Each row is a point on a landscape with many valleys, with its height.
From any point a ball takes the steepest step (drop divided by distance) to one of its 2 nearest points. It stops when none of these is lower. Distance is the straight distance between rows; heights are no part of it.
Q406 h=2.47: [-26  -7   1   5 -11  23   5   6  -9  15 -20  36  25   5  -1  -9  12  -7
  12 -23   0   7   0 -32  16  11  -8 -19   8 -12  29  17  31  -9  11  -2
 -24   6  17 -20 -25  10   8 -25]
Q904 h=7.33: [ 14  -9 -14   8   1  13   9  23 -36 -23   1  11  -1 -42  24  24  16 -20
   7   3  -9 -26  15  17 -10   0   2  -1 -11  12 -14 -17  22   8  29  45
   5  10 -27   0 -18  -8 -18   2]
Q258 h=4.16: [ 16  22 -17  17  12  -8 -28 -54  14   2  21 -22  -7  17   5  17  10 -29
 -15  21 -13  16   5  16 -13   2  -9  24  11  37  -5  17  -2  -5   0 -30
  13   9 -10  21  40 -38  22   9]
Q104 h=1.84: [-26  -3 -10  18  -7   3   7  16  -8  16  -8  21  15   5  -7 -13  17 -17
  23  -1 -10   4  16 -16  12  11  -2  -5   4  -7  10 -10  12  -8   7  17
  -5   5  10 -19 -12  -2  -1 -15]
Q41 h=1.76: [  8 -22   0 -17 -15   0  26  37 -17 -15 -10  17  -9  -7  -4 -17   1  22
  11   6  43   7  -4 -12  25 -33  10 -21 -27 -17 -13   1  -4 -14 -20  40
 -19  -5   7 -24 -24  65  -2  -9]
Q663 h=2.81: [-38   7 -10  33   1  17 -11 -14   6  27 -14  25  29  10 -10  -5  22 -28
  17 -18 -29   4   6 -37  13  18 -24  -2  23   9  40  18  30  -2  25 -26
 -10  10  22  -4   2 -27  10 -19]
Q149 h=3.79: [ 15  14   6  -3   3  -2  -7 -46  12  -2   8 -13   1  26   0  -6 -14  19
 -22  -3  36  26 -25 -23  11 -21 -19  11   5  15  29  37   6 -13 -18 -30
 -33   3  10 -11  21  25  33  -3]
Q978 h=2.36: [-17 -21  10  -8  -9  -4  26  47 -12  -8 -19  27 -13 -15  -7 -14   8  22
  22  17  -6 -16  15   3  10  -7  23 -16  -8 -28 -31 -31 -11  -3  -1  44
  11 -13  -5 -21 -34  28 -30   4]
Q305 h=4.88: [-28   5  20  -1   8  -7 -10   4  12  40  -5  12   4  16 -28 -17  -8  15
  17   2 -48   1   6  -5 -16  28  16   9  13 -35   6  -4   6  12  -9 -20
  32 -18  20  11  -7 -41 -20   8]
Q562 h=2.76: [-20   1 -23  31  18   0  -9 -19   6  13  10  -3   9   1  -7  18  22 -47
   1  -9 -38  -9   8  -4  -5  16 -24  10  20  30  26   7  10  -2  31 -15
   3  14   1  15   4 -49  14  -1]
Q141 h=6.99: [ -1  17 -27  36   7 -26  -3  13  -2 -18  20 -14   1  -8  -3   7  18 -44
  13  34 -22 -23  46  27  -5   9   6  17  -3  18 -37 -39 -22   3   3  29
  27   4 -19  23  13 -36 -19  27]
Q384 h=7.73: [ 12  -7  -2 -15   7 -12  -1   7  -3 -10  12 -23 -19  -8  -1   8 -10   6
 -14   7   5  -7  -1  28   0  -2   4   1 -10   0 -27 -19 -28   2 -15  14
   1   1 -11  10  12   5 -12  10]
Q146 h=8.02: [-21  20 -10  36  -6 -36 -20  -7  38 -10  30 -46   2  42 -38 -29   2 -22
   0  21  13  16   1  -9  27   4 -12   0  17   1 -11 -19 -63 -22 -31 -32
  -6   2   2  18  22 -10  24   6]
Q111 h=3.47: [-40 -28   5 -19  19  18   9  14   6   5  -6   8  13   5  -1   7   2 -12
 -14 -50 -19 -33 -28  -5   0  30 -15 -19  21 -10  37  10  10  -9  12 -26
 -35  -2  -5  -1 -46 -16   7 -18]
Q940 h=3.44: [-22 -30  15 -41  16  14  15  24   8  -9 -10  -2  -3   5  -5   3 -14  26
 -26 -47  20 -23 -49  -1   7   3  -8 -23   1 -20  27  11  -9  -9 -14 -14
 -51 -12  -5  -6 -49  27   6  -6]
Q779 h=1.59: [ 18  -3 -31  24  -5  21  -5 -28  -6 -15  -9  20  15  -3  26  19  22 -32
  -1 -20  26  11   1 -24  17  -9 -28  -3   2  40  24  37  36  -9  24   0
 -38  28  -2 -11  11  17  31 -15]
Q958 h=2.86: [-27 -16  -1   0  15  18  18  37 -17   2 -11  29  18 -23   8  16  19 -21
  10 -33 -38 -32  13   2 -10  22  -3 -14  15  -9  25  -6  26  16  38  11
   6  -5  -8   0 -47 -35 -12 -11]
Q784 h=7.99: [-20  17  -4  26   1 -24 -25 -32  32   8  25 -34  -5  45 -27 -17   1 -16
  -5  16  -5  16  -3 -14  11   7 -13  10  22   6   0  -2 -38 -18 -23 -43
  -7  -2  12  16  26 -22  26   4]
Q47 h=6.89: [ -7  -1 -41  50  -8 -22   4  14   0 -20  12  -9  14  -5   2   0  25 -55
  21  19   9  -5  35   5  19   8  -5   7  -3  24 -24 -18 -12 -15   4  32
  -3  23 -12  -6   3   5   8   0]
Q97 h=0.43: [ 21  -8  17 -21  -5  36   7   7 -35  -9 -24  35   7 -38  33  29  -7   4
  -9 -38 -17 -20 -14   6 -31   2   7 -17   0  -3  29  13  45  27  31  -2
  10  -3  -9   7 -26 -13 -13 -15]
Q326 h=2.90: [-15  23 -15  39 -21  10  -7 -18   3  25  -7  23  27  23   2 -30  16  -4
  39  24  13  36  36 -33  14   2   0   9   0   3   7  14  26  -7   9  -7
   8   8  30 -29  27   7  15 -14]
Q669 h=7.95: [-26  14 -21  44   3 -13 -25 -33  25  10  13 -22   4  36 -20  -5  12 -37
   1  12 -21   8   5 -21  14   9 -21  16  22  21  12   7 -21 -11  -1 -37
  -6   6  11   8  23 -31  28  -5]
Q470 h=7.46: [ 31 -12 -11  -9  -6  13   5  30 -39 -38   0   1 -22 -54  24  27   9   0
   3  18   5 -37  15  25 -12 -19  11  -5 -21  11 -38 -18   9   9  21  58
   3  12 -32  -3  -4  15 -32  12]
Q766 h=3.74: [-25  12  31   1 -14   0  -9  -1   6  46 -19  24  16  16 -27 -26 -13  33
  24   8 -38  18   8 -20 -13  16  24  11   1 -43  11   0  18  15 -15 -18
  34 -20  30  -7  -3 -22 -18   2]
Q445 h=7.91: [-20   5 -18  36  13 -19 -23 -28  24  -8  19 -29  -1  24 -16  11   9 -44
 -19  -4 -18  -9 -12  -8  15  14 -29   8  28  29  19  10 -27 -15   1 -30
 -25  14  -7  14  12 -26  33  -1]
Q309 h=3.67: [ -7   1   9  -2   9  -2  -5 -26  14  -7   5 -13   4  25 -14  -5 -12  13
 -26 -18  23  13 -36 -28  13 -15 -27   3  14   3  44  30  -1 -14 -18 -30
 -51   7  10 -10   0  16  28  -5]
Q18 h=1.41: [ 14  -8 -15  10   2  18  -3 -30  -2 -22   0   5   8  -6  21  30  12 -27
 -16 -32  19  -7 -22 -16  10  -4 -33  -6   9  30  41  35  23  -9  19  -6
 -52  21  -8  -4  -1   7  32 -12]
Q243 h=2.93: [ -8   0 -20  18  28  -4 -16 -18  -1  -4  23 -19  -1 -15   3  27  16 -51
  -9  -8 -38 -23   7  20 -20  11 -21  11  24  39  19  -3   6  13  34 -13
  16  14 -15  34   7 -69  10   6]
Q516 h=8.09: [-14  -8  -5  -6   7 -28  11  42  27 -20  11 -35 -22   3 -18 -11  -2  -4
  -8   1  11 -24  -2  34  20   6  -2 -15  -8  -8 -44 -48 -78  -7 -26  16
   2  -8 -20  16  -8  10 -20  10]
Q302 h=4.32: [-11  -5  33 -52  14 -12  -6  -1  34  17   8 -32 -26  20 -26 -20 -36  51
 -33  -9  -4   4 -31  18  -1  12  12  -8   4 -37 -15 -18 -52  10 -38 -33
   7 -25   8  20   1   1 -19  10]
Q246 h=2.13: [-12  20  30   7 -22  -5  -7  -1   4  33 -11  21   7  19 -22 -34  -9  35
  30  31 -20  30  20 -16 -10   4  26  15  -5 -37  -8 -10  12  11 -18  -7
  40 -18  32 -13  11  -7 -14   5]
Q631 h=3.78: [-19  -3   3  -4  11  -5  -1  -6   8  11   6 -10  -3  11  -8  -2  -6  -8
  -7 -10 -10  -1 -14   2   2  15  -9   1  13  -5  11  -3 -10 -13  -9 -11
 -11  -1   2   4  -5  -9   7  -4]
Q139 h=2.58: [-18   3 -34  45   3  -6  -4  -8   6   2   4  -1  18   2  -2   8  27 -54
  12  -1 -19  -4  18  -9  10  14 -21  10  11  27  10   2   5  -7  20   1
  -7  23  -2   3   8 -24  18  -6]
Q892 h=6.11: [ 17 -11  18 -31  -8 -12  11  17   1  -4  -8  -8 -27  -2 -13 -21 -20  48
   1  25  28  15  -2   6  13 -26  19  -7 -22 -27 -40 -23 -36   3 -33  17
  18 -14   6  -7   8  49 -21  14]
Q266 h=2.00: [ -2 -21  16 -22 -15   3  25  42 -21  -6 -23  29  -9 -12  -4 -15   3  32
  19  14  21   2   5  -7  14 -25  19 -20 -17 -31 -22 -12  -3  -5 -11  39
  -1 -10   5 -27 -31  56 -23  -3]
Q490 h=3.83: [  7  22 -28  35 -13  -3 -12 -33  13   6   9 -10   9  29   6 -10  12 -18
  19  34  25  36  27 -11  11  -5 -12  19   1  29 -12  19   2 -16  -3 -12
   5  16   6 -17  39  10  28  -1]
Q550 h=2.70: [ 10 -17  10 -29 -13  17  13  18 -15  -3 -20  24   5   0   5  -9 -11  27
  -3 -23  38   8 -20 -27  16 -22   1 -26 -16 -22  25  24  22 -11 -16   8
 -34  -7  14 -20 -25  50   8 -19]
Q112 h=0.26: [  0   4  19  -3 -18  -7   0   2  -7  21  -8  17  -2  12  -9 -28 -11  35
  22  28   9  28  11 -10   0  -7  18   4 -10 -30 -17  -9   1  -3 -24  10
  21 -13  17 -17   8  22 -10  -2]
Q552 h=1.62: [ 22   4 -23   8 -15   0   9  -4  -4 -12   2   3  10   8  12 -12   3   1
   9  10  58  25   6 -24  21 -28  -6   5 -23  15  -3  27  13 -22  -7  17
 -23  15   9 -25   7  52  24 -10]
Q13 h=3.65: [ 23  41  17  19 -16  10 -12 -45   6  35 -12  21  17  17  13 -11   0  21
  24  24 -14  48  25  -6 -18   2  19  25  -6   7  -1  24  43  18   7 -14
  44 -10  16 -15  36 -18  -1   5]
Q804 h=1.32: [ 56 -17   5 -42  -5  19  10   0 -21 -18  -9  -4 -12 -29  29  28 -18  21
 -23 -28  36 -14 -40   6 -12 -25  -2 -10 -23   1  20  26  23   2  -2   7
 -34  -1  -9   4  -1  33   1  -1]
Q34 h=4.95: [ 43  37   7  17  -6  17 -24 -58   4  23 -10  12  13   5  28  11   4   4
   8  12  -7  46  18   4 -29  -2  12  25  -6  40   3  33  52  21  26 -20
  39  -4  -4  -6  42 -23   2   8]
Q738 h=6.73: [-15  14  -8  23 -15 -32  -1  12  24  -1  21 -28  -3  35 -36 -46   1  -3
  25  36  26  22  23  -6  24  -5   8   1  -7 -15 -34 -43 -52 -16 -39  -6
  14  -4  16   3  17  16   5   5]
Q558 h=1.42: [ 54  -8  -2 -38  -1   5  17   5  -8 -32  -1 -24 -15 -15  20  20 -17  21
 -35 -17  57  -3 -42  -4   4 -40  -9  -3 -29  10  13  29  10 -12 -14  15
 -52   3  -6   1   1  44  14   5]
Q952 h=5.87: [-20 -24  34 -42   0  -3  16  31  12   8 -24   4 -22   5 -24 -21 -21  56
  -2   1 -12  -7 -11  14   1   1  26 -12  -5 -49 -25 -25 -29  11 -20  -4
  20 -24  10  -5 -25  28 -34  10]
Q30 h=5.99: [  5 -22  31 -38  -7  -6  18  28   3   1 -18   8 -26 -10 -13 -17 -19  56
   2  16   2   2  -3  10   5 -17  26 -14 -12 -41 -33 -21 -30   9 -24  17
  20 -17   6  -9 -10  42 -35  10]
Q196 h=3.15: [-26 -24  -6 -17  34  -4   7  24  -1 -11  17 -18 -12 -13   6  15  -3 -21
 -14 -27 -26 -54  -9  40 -14  24  -5  -9  11   5   6 -17 -19  11  22  -1
   6   0 -20  22 -22 -44 -14   2]
Q761 h=3.28: [-16   6   0  17   0  19 -16 -40   7  22 -10  19  15  11   0   7   8 -14
  -1 -20 -25   9 -14 -32   3  13 -25   0  23  14  44  31  34  -2  21 -37
 -13   6  15  -1   9 -21  18 -16]
Q541 h=5.16: [ -2  18  15   9   8  10 -15 -37   4  36  -6  16  16  -6   3   9  -1  -6
   2 -15 -49  15   2  -3 -28  16   1  16  15   9  35  17  37  22  26 -34
  30  -4   9  19  13 -52  -1  -2]
Q957 h=5.06: [ -5 -13  41 -47  12  17   9   8 -11   7 -18  18 -15 -16   8  15 -41  39
 -26 -28 -46 -31 -22  26 -47  13  34  -2   5 -38   8   6   9  43  17 -27
  38 -14   5  19 -23 -23 -32   1]
Q236 h=3.33: [-21 -27   8 -36  20   1  15  30  11 -10  -2 -13 -13   1  -4   3 -12  13
 -20 -33  12 -26 -39  18   4   8  -2 -18   1 -10   6 -11 -31  -7  -8  -2
 -32 -10 -12  -1 -35  16  -6  -5]
Q994 h=7.87: [ 22   8 -15   8  17 -18 -23 -25  14 -34  29 -45  -8   1   3  28  -4 -18
 -42  -1  17  -1 -27  21  -2 -10 -22  11   8  44   0  17 -30 -13  -9 -13
 -31  16 -26  25  29  -2  35  17]
Q837 h=3.26: [-35 -25  -5 -10  22  12  11  22  -2   5   0  11  13  -6   1   9   8 -25
  -3 -39 -31 -35 -12   6  -7  28 -10 -12  17  -5  27   0  10   1  24 -11
 -11  -2  -5   5 -41 -35  -1 -11]
Q758 h=3.52: [ -7  30 -21  47 -17   0 -14 -29  16  21   5   2  14  35  -5 -27  17 -10
  33  39  11  39  39 -19  11   1  -5  24   3  13  -7  12   7 -12   1 -18
  17   7  24 -20  37  -5  20  -2]
Q325 h=3.23: [ -3  10   4  14  -6 -12   8  22 -11   6  -6  15  -5 -13  -2  -4   7   8
  21  35 -24 -10  33   3  -4   6  18  13  -5 -14 -29 -33   3  10   3  40
  32 -11  -1  -6  -1  -9 -25  18]
Q864 h=2.95: [-16  -5  16  -5  -6 -10  19  45  -8  -7 -18  25 -12 -23  -5  -4   9  19
  19  29 -32 -34  33   3  -5   3  28  -8  -2 -23 -34 -42 -10   6  11  50
  29 -15  -6 -11 -25   0 -40  22]
Q675 h=6.62: [  4  21   1   5 -10 -28  -9  -9  21   4  23 -34 -10  32 -25 -30  -5   5
   6  34  21  30  11   5  10  -4   6  11  -5 -11 -37 -25 -43 -10 -36 -11
  18  -6  14  16  31   4   2  11]
Q876 h=1.37: [  3  31  -2  33 -18  16  -6 -24   0  29 -17  31  30  13  10 -16  19   2
  30  18  -9  38  34 -21  -2   6   5  15  -1   8   7  15  47  12  22   3
  28  -1  22 -25  24  -9   2  -3]
Q575 h=5.68: [-39 -17  28 -31  11 -10   8  30  23  19 -12  -2 -15  16 -34 -29 -13  35
   2  -1 -35 -17  -3  12  -1  20  22  -3   3 -48 -22 -29 -34  12 -21 -17
  26 -27  13   8 -24 -12 -36  12]
Q310 h=3.95: [-39  -8   3  -4   5 -14   2  19  24   9   7 -21  -5  25 -31 -26  -8   0
   0  -6  -1  -4 -17  -3  11  16  -5 -10  13 -17   1 -18 -37 -17 -24 -17
 -12 -12   2   4 -14  -1   1  -4]
Q441 h=6.93: [ -9   1 -35  41   3 -24  -2  18  -3 -24  17 -16   9 -15  -4   9  23 -57
  13  18  -9 -19  34  25   5  13  -3  10  -1  25 -26 -29 -19  -8   6  34
   9  18 -22  11   1 -21  -3   9]
Q118 h=7.56: [ 34 -15   2 -30   6  13  -2  14 -34 -37   1 -12 -28 -52  29  32 -12  17
 -12  16  -3 -43   9  36 -26 -21  15  -2 -15   1 -39 -20   0  27  22  42
  21  10 -31   8   8  -2 -45  16]
Q166 h=4.33: [ 14  14   1  -5  13  -4 -22 -46   5  16  17 -19  -8   6   7  14  -6 -10
 -18   4 -18  11  -8  17 -17   8  -1  17  10  21   6  14   4   2  -1 -29
  14  -1  -3  24  32 -36   9   8]
Q414 h=3.96: [ 31  21  -1   0   0   4 -16 -60  11   9   6 -10  -2  25  13   6  -9  13
 -12  13  30  36 -13 -12  -3 -17 -10  17  -1  27   9  42  21  -9  -8 -30
  -7   4   3  -8  39  13  31   4]
Q460 h=6.49: [ 17  20  12 -15 -12 -24  -7 -17  21  10  25 -32 -18  29 -20 -34 -14  38
  -4  34  31  40   4   5  12 -18  12   9 -13 -17 -41 -20 -43  -4 -50 -13
  21 -14  18  10  38  21  -1  17]
Q696 h=1.06: [  9 -14  19 -22  -8  25  16  21 -33   1 -30  42  11 -23  19  12  -3  12
   3 -24 -14 -13 -10   0 -13   6  14 -19   1 -20  18  11  36  12  20   9
   2  -8  -2  -6 -37   9 -15 -14]
Q922 h=1.61: [ 50 -16  11 -35 -11  19  13  11 -37 -16 -17  16 -10 -35  31  22 -16  26
  -9 -13  22 -11 -22   8 -12 -24  13  -9 -24 -10  -2  18  23   7   3  21
 -11  -4  -7  -6  -6  33 -13  -5]
Q920 h=1.04: [  0  -2  -3   8 -13  -7   9  13  -8   5  -1   8   1   8  -3 -22   2  11
  18  25  17  17  13  -8  10 -10  12   3 -10 -13 -18 -14  -4  -7 -15  23
   5  -2   7 -15   0  29  -3  -4]
Q51 h=5.41: [-36  -3  18 -10   8 -16   2  20  15  27  -3   1  -5  18 -31 -21  -7  18
  14   6 -41 -11  10   6  -7  26  15   8   7 -40 -10 -24 -17   7 -16  -9
  29 -22  14   9 -12 -33 -28  13]
Q536 h=0.84: [ 29 -15   7 -25   6  27   0  -2 -33 -12  -5  11  -3 -36  34  35 -10  -2
 -16 -33  -4 -25 -23  17 -31  -1  -3 -10   1  11  31  13  37  18  29  -3
  -2   7 -20  15 -14 -16 -10 -14]
Q934 h=4.63: [ 10  19   4  10  11  -4 -12 -32   0  22  10   0   2  -6   2  10   1 -12
  -2  11 -33  11  13  14 -25   9   5  20   5  14   6   3  19  15   9 -15
  31  -5   5  18  23 -47  -5   5]
Q345 h=2.27: [-31 -20   5  -6   1  14  24  53 -20   0 -25  40  15 -18   2   4  21  -4
  15 -15 -30 -30  14  -5   1  16  10 -19   5 -22   7 -14  19   6  23  26
   2 -10  -5 -15 -55  -4 -17  -8]
Q167 h=1.18: [ 50   5 -16 -20  -4  -2  11  -3   7 -36   7 -29  -6  -4   9   9  -9  16
 -24  -3  74  14 -26 -16  17 -45 -13  10 -26  24   5  33   8 -22 -19  19
 -46  15  -1 -10  14  55  28   1]
Q762 h=7.89: [ -2  -1 -20  25  17 -16 -22 -22  17 -27  24 -36  -4   5  -4  26   6 -45
 -28  -6  -3 -13 -15  14   5   7 -26   8  20  40   9   7 -26 -15   3 -16
 -28  20 -21  21  15 -19  38   5]
Q24 h=6.46: [  7  13  26  -2  -6  17  11  20 -25   2 -25  38   9 -39  19  18   3   9
  15  -2 -41 -19  22  -6 -27   3  20  -3   1 -14   8 -12  39  37  31  28
  39 -16 -10  -7 -22 -21 -21  10]
Q890 h=6.84: [ -7   1 -32  43 -17 -25   6  15  10 -19  16 -18  13  13  -9 -21  15 -35
  21  29  38  13  26  -7  31  -7   0   3  -7  10 -24 -18 -31 -22 -17  22
  -9  16  -7  -9   9  29  14  -5]
Q116 h=4.53: [-14 -10  35 -49  18  -1  -7  -5  18  23   2 -18 -21  11  -8  -3 -38  39
 -30 -21 -28  -9 -29  24 -20  20  15   1   6 -34   4  -1 -22  16 -17 -44
  10 -26   5  21  -8 -13 -15   4]
Q474 h=1.57: [ 20 -14  -7 -23  -6  -8  22  25   1 -21   1 -15  -9  -2  -5  -7  -9  22
  -7  -1  60   9 -18 -11  24 -32  -2 -13 -29  -2 -10   2 -16 -14 -27  29
 -30  -2   1 -12  -7  63   7   0]
Q283 h=3.04: [-16 -17 -17   6  26   2   0   7 -11  -9  19 -11  -2 -25  11  26   7 -41
  -8 -22 -28 -38  -1  25 -17  18 -16  -4  16  25  21  -8   8  12  36   0
   6  14 -19  23 -12 -53  -3  -2]
Q519 h=6.00: [ 13  -6  31 -26  -3  19  12  27 -32 -11 -21  31 -10 -45  27  24 -12  27
   0  -5 -34 -35   5  12 -35  -1  26  -6  -2 -18  -1  -8  24  38  35  17
  35 -10  -9   1 -24 -11 -34   8]
Q364 h=2.40: [ 25  -7  14 -20 -21  17  13   7 -27   5 -21  39  10  -4  13 -10  -8  33
  11   0  29  19  -6 -20   7 -21  15 -12 -21 -20   5  20  31  -7  -8  15
  -6  -6  12 -23  -9  49  -2 -15]
Q791 h=8.06: [-19  -5 -11  15   2 -35   5  34  26 -21  17 -38  -8  11 -25 -15   6 -22
   1   1  18 -14   0  20  28  11  -6  -9  -1   1 -30 -37 -69 -17 -27  12
  -6  -2 -16  13  -6   9  -1   4]
Q797 h=1.44: [-21 -10 -10  16 -14   1  10  21  -8   5  -3  17  12   7  -8 -22  11  -6
  23   6  17  11  12 -17  23  -5   1 -11  -7 -12  -2  -9   2 -15  -6  22
 -11   5  10 -24 -11  25   5 -16]
Q36 h=4.20: [ -6  12  23 -31  13 -16  -6   3  35   4  20 -46 -24  26 -41 -25 -26  46
 -34  -8  25  13 -34   8  15   1  -4 -11   3 -20 -15 -20 -70  -2 -46 -31
  -8 -19   6  16   5  12  -2  11]
Q996 h=2.11: [ 20  13 -13  13 -17  17   4 -20  -9   7  -8  28  20   8  23  -7  11   4
  19   8  36  29  14 -23   9 -17  -6   4 -13  13   7  30  37  -9   6   8
  -7  11  12 -29  16  33  14 -11]
Q603 h=5.74: [ -9  19   8  17   2  10  -7 -12  -4  34 -14  28  25  -8   5   4  13  -9
  14 -17 -47   7  12 -16 -19  15  -2   6  12   2  31   9  40  22  30 -11
  27  -5  12   3  -3 -42  -4  -5]
Q335 h=7.64: [ 23 -13   3 -26  12   0  -1  12 -18 -17   9 -17 -26 -33  15  20 -11   7
 -15  13  -9 -29   7  36 -19  -5  13   3 -11   0 -32 -22 -13  18   8  26
  18   2 -20  11  11  -8 -31  14]
Q280 h=5.51: [  4   4  43 -30  -2  21  11  11 -22  10 -28  37  -5 -26  13  18 -28  31
  -6 -23 -47 -14  -8   7 -43   8  32   0  -1 -30  13   7  28  41  23 -13
  42 -16   3   8 -24 -19 -26   2]
Q745 h=1.72: [-19 -18  20 -18 -11  20  22  42 -27   1 -38  50  13 -18   2   0  10  17
  16  -7 -16 -15   7 -10  -1   5  18 -23  -1 -36   4  -1  24   8  14  25
   4 -12   2 -22 -51  17 -18  -9]
Q59 h=7.79: [ 10   5 -14   3   3 -23 -11 -12   6 -10  23 -30  -9   4  -2   4  -1 -16
 -13  11  10   3   2  23   2  -2  -2   9   0  18 -27 -13 -27 -10 -15   2
   5   6  -8  16  28  -3   8  10]
Q143 h=6.28: [ 28   8  16 -24  -7 -13  -1 -10   6   8   5 -17 -24   5  -3 -13 -21  39
  -9  24  21  25  -3  11  -1 -20  18   8 -17 -16 -37 -11 -24   7 -33   5
  20 -11  10   6  30  28 -14  13]
Q597 h=1.10: [ 26 -18 -12  -8   6  19  -4  -5 -28 -17   5   3   1 -35  30  35   1 -18
 -10 -26   5 -17 -15  12 -16  -5 -11  -7  -1  25  20  11  29   3  27   9
 -17  15 -23  11  -6 -11   4  -8]
Q223 h=8.04: [-22   2 -14  33  -5 -36  -2  16  32 -16  21 -41   4  24 -34 -26   5 -25
   4   9  25   0   0  -3  32   6 -10  -8   9   3 -14 -27 -67 -25 -26  -8
 -17   2  -7  11   2   8  16  -2]
Q759 h=7.13: [ 21  28 -22  21   3 -15 -11  -2  -5 -16  20 -16 -12 -15  12  13  12 -20
   7  48 -14  -7  46  30 -14  -3  13  27 -11  21 -56 -32  -5   8  -2  31
  34   7 -18  17  28 -26 -22  32]
Q456 h=2.51: [-16   8  -6  21  -1 -12   5  12  -7  14  -2  11   6   0  -8  -7  14 -11
  23  18 -23  -3  28   0  -3  11   6   8   1  -5 -10 -24   5   0   3  24
  20  -1   5  -8  -2 -22 -13   6]
Q567 h=4.03: [ 15  21 -33  36   3  -4 -24 -50  15  -2  11 -16   3  20   8  12  14 -32
   0  24   2  27  18   1   1  -1 -16  22   9  43 -10  22   7  -8   5 -23
  11  14  -4   4  41 -18  29   5]
Q824 h=2.38: [-42  -3 -27  45  -3   6   0  -2   8   9  -3  10  23  13 -12  -2  26 -49
  18 -13 -19  -6  17 -33  26  17 -22  -4  21  15  27   4   5 -13  24  -7
 -17  19  14  -8  -1 -18  17 -17]
Q478 h=6.80: [-16   9 -20  35 -19 -24   2  11  18  -7  18 -22  11  26 -22 -43   4 -12
  28  31  45  24  26 -17  28  -9   2   3 -10  -6 -23 -22 -42 -23 -27   2
  -4   8  10 -11   9  38  18  -6]
Q566 h=3.25: [-13 -24  -2 -24  21  -5   9  26   1 -17  10 -18 -15 -11   9  15  -5  -8
 -19 -28   3 -37 -24  33  -3  15  -9 -15   1   1   1 -14 -26  -4   6   4
 -21   1 -23  10 -23  -7  -5  -1]
Q253 h=3.56: [ -8  -2   1   4   7   6 -10 -30   3  15   2   3   9   6   3   9   0  -9
  -8 -18 -15   2 -17 -14  -2  11 -17  -2  13   7  30  18  16  -6   9 -23
 -17   6   3   6   4 -16  16 -12]
Q450 h=2.91: [-16  -6   1   4  -9  34   4   0 -16  12 -27  42  30  -7  11   6  16 -16
   4 -35 -10   1  -5 -30  10  15 -19 -23  13  -1  45  24  45   1  29 -13
 -26   5  11 -11 -24  -7   8 -28]
Q846 h=4.76: [ -5 -13  35 -53  22   5  -1  -6   7  16  -3  -8 -23  -6   1   9 -43  35
 -32 -23 -38 -24 -23  31 -39  16  26   1   3 -34   4   4 -10  35   1 -34
  29 -19   4  24  -5 -25 -28   0]
Q765 h=1.91: [ 26  10 -18  18 -13  24  -2 -31  -8   4 -12  25  20   0  28   9  16 -12
   9  -6  23  25   5 -21   7  -7 -17   3  -3  30  15  37  48  -7  23  -2
 -18  18   7 -19  15  14  20 -14]
Q454 h=3.55: [-15 -16  10 -23   6   7   7   6  10 -10  -1  -3   2  12 -10  -3 -11  13
 -22 -34  29   0 -41 -20  15  -8 -19 -16   8 -12  39  19  -5 -14 -18 -16
 -58   2   3 -12 -30  28  16 -10]
Q381 h=1.28: [ 21 -20 -26   1   5  18  -4 -12 -15 -29   8   3   1 -23  26  36  15 -33
 -18 -36  19 -19 -22   0  -2  -2 -25 -12   4  36  29  20  24  -6  23   4
 -47  26 -20   6  -9  -2  25 -10]
Q613 h=2.02: [ 45  -3  11 -15 -19  21  12   5 -37  -6 -23  36   6 -22  28   6  -3  21
   7   0  19   9  -6  -7  -6 -23  13  -8 -24  -6  -3  19  43   3   5  24
  -1  -5   1 -19  -4  38  -7 -11]
Q902 h=7.84: [ 26  12 -16  -4  12 -15 -21 -25   4 -17  31 -44 -13  -6   8  22  -3 -18
 -31  13  10   3  -9  34  -7 -10  -8  10   2  35 -19   5 -24  -8 -10  -5
  -7  13 -20  28  38 -10  17  17]
Q389 h=4.09: [-23  10  19 -11   6 -20 -11  -5  33  11  20 -38 -14  32 -38 -28 -19  21
 -14  -2  12  15 -25  -3  15   6  -8  -2  12 -16  -3 -13 -49  -9 -40 -36
  -9 -14   9  12   6  -1   6  10]
Q264 h=7.03: [ 20   8   8  10 -13  17   9  28 -34 -13 -17  33   7 -46  28  24  21  -1
  20  12 -22 -21  30  -3 -16  -8  13  -3 -13   7 -15 -15  40  23  35  56
  24  -3 -17 -15 -20  -6 -20  11]
Q930 h=1.38: [ 27   2 -18  -3  -9 -11  11   0   9 -23  13 -20  -1   7   1  -7  -5  10
 -11   3  66  20 -13 -22  21 -36  -9   4 -23  12  -1  20  -8 -22 -24  14
 -35  11   3 -13   9  56  28  -2]
Q608 h=4.34: [ 43  27  -6  12   0  18 -23 -67   8  15  -3   3   6  10  25  17   1   1
  -2  11  12  39   1   2 -19  -8  -5  21  -1  43   6  44  43   1  15 -27
  13   7  -9  -4  43  -8  21   3]

Two balls start at each pair of points below. Name the first point that both come to, or write never.
Q59 and Q258 | never
Q47 and Q325 | Q112
Q864 and Q892 | never
Q116 and Q196 | Q824

For each start below, name the point where the ball stops.
Q30 | Q112
Q141 | Q112
Q608 | Q824
Q934 | Q876
Q791 | Q824
Q762 | Q824
Q765 | Q97
Q24 | Q824
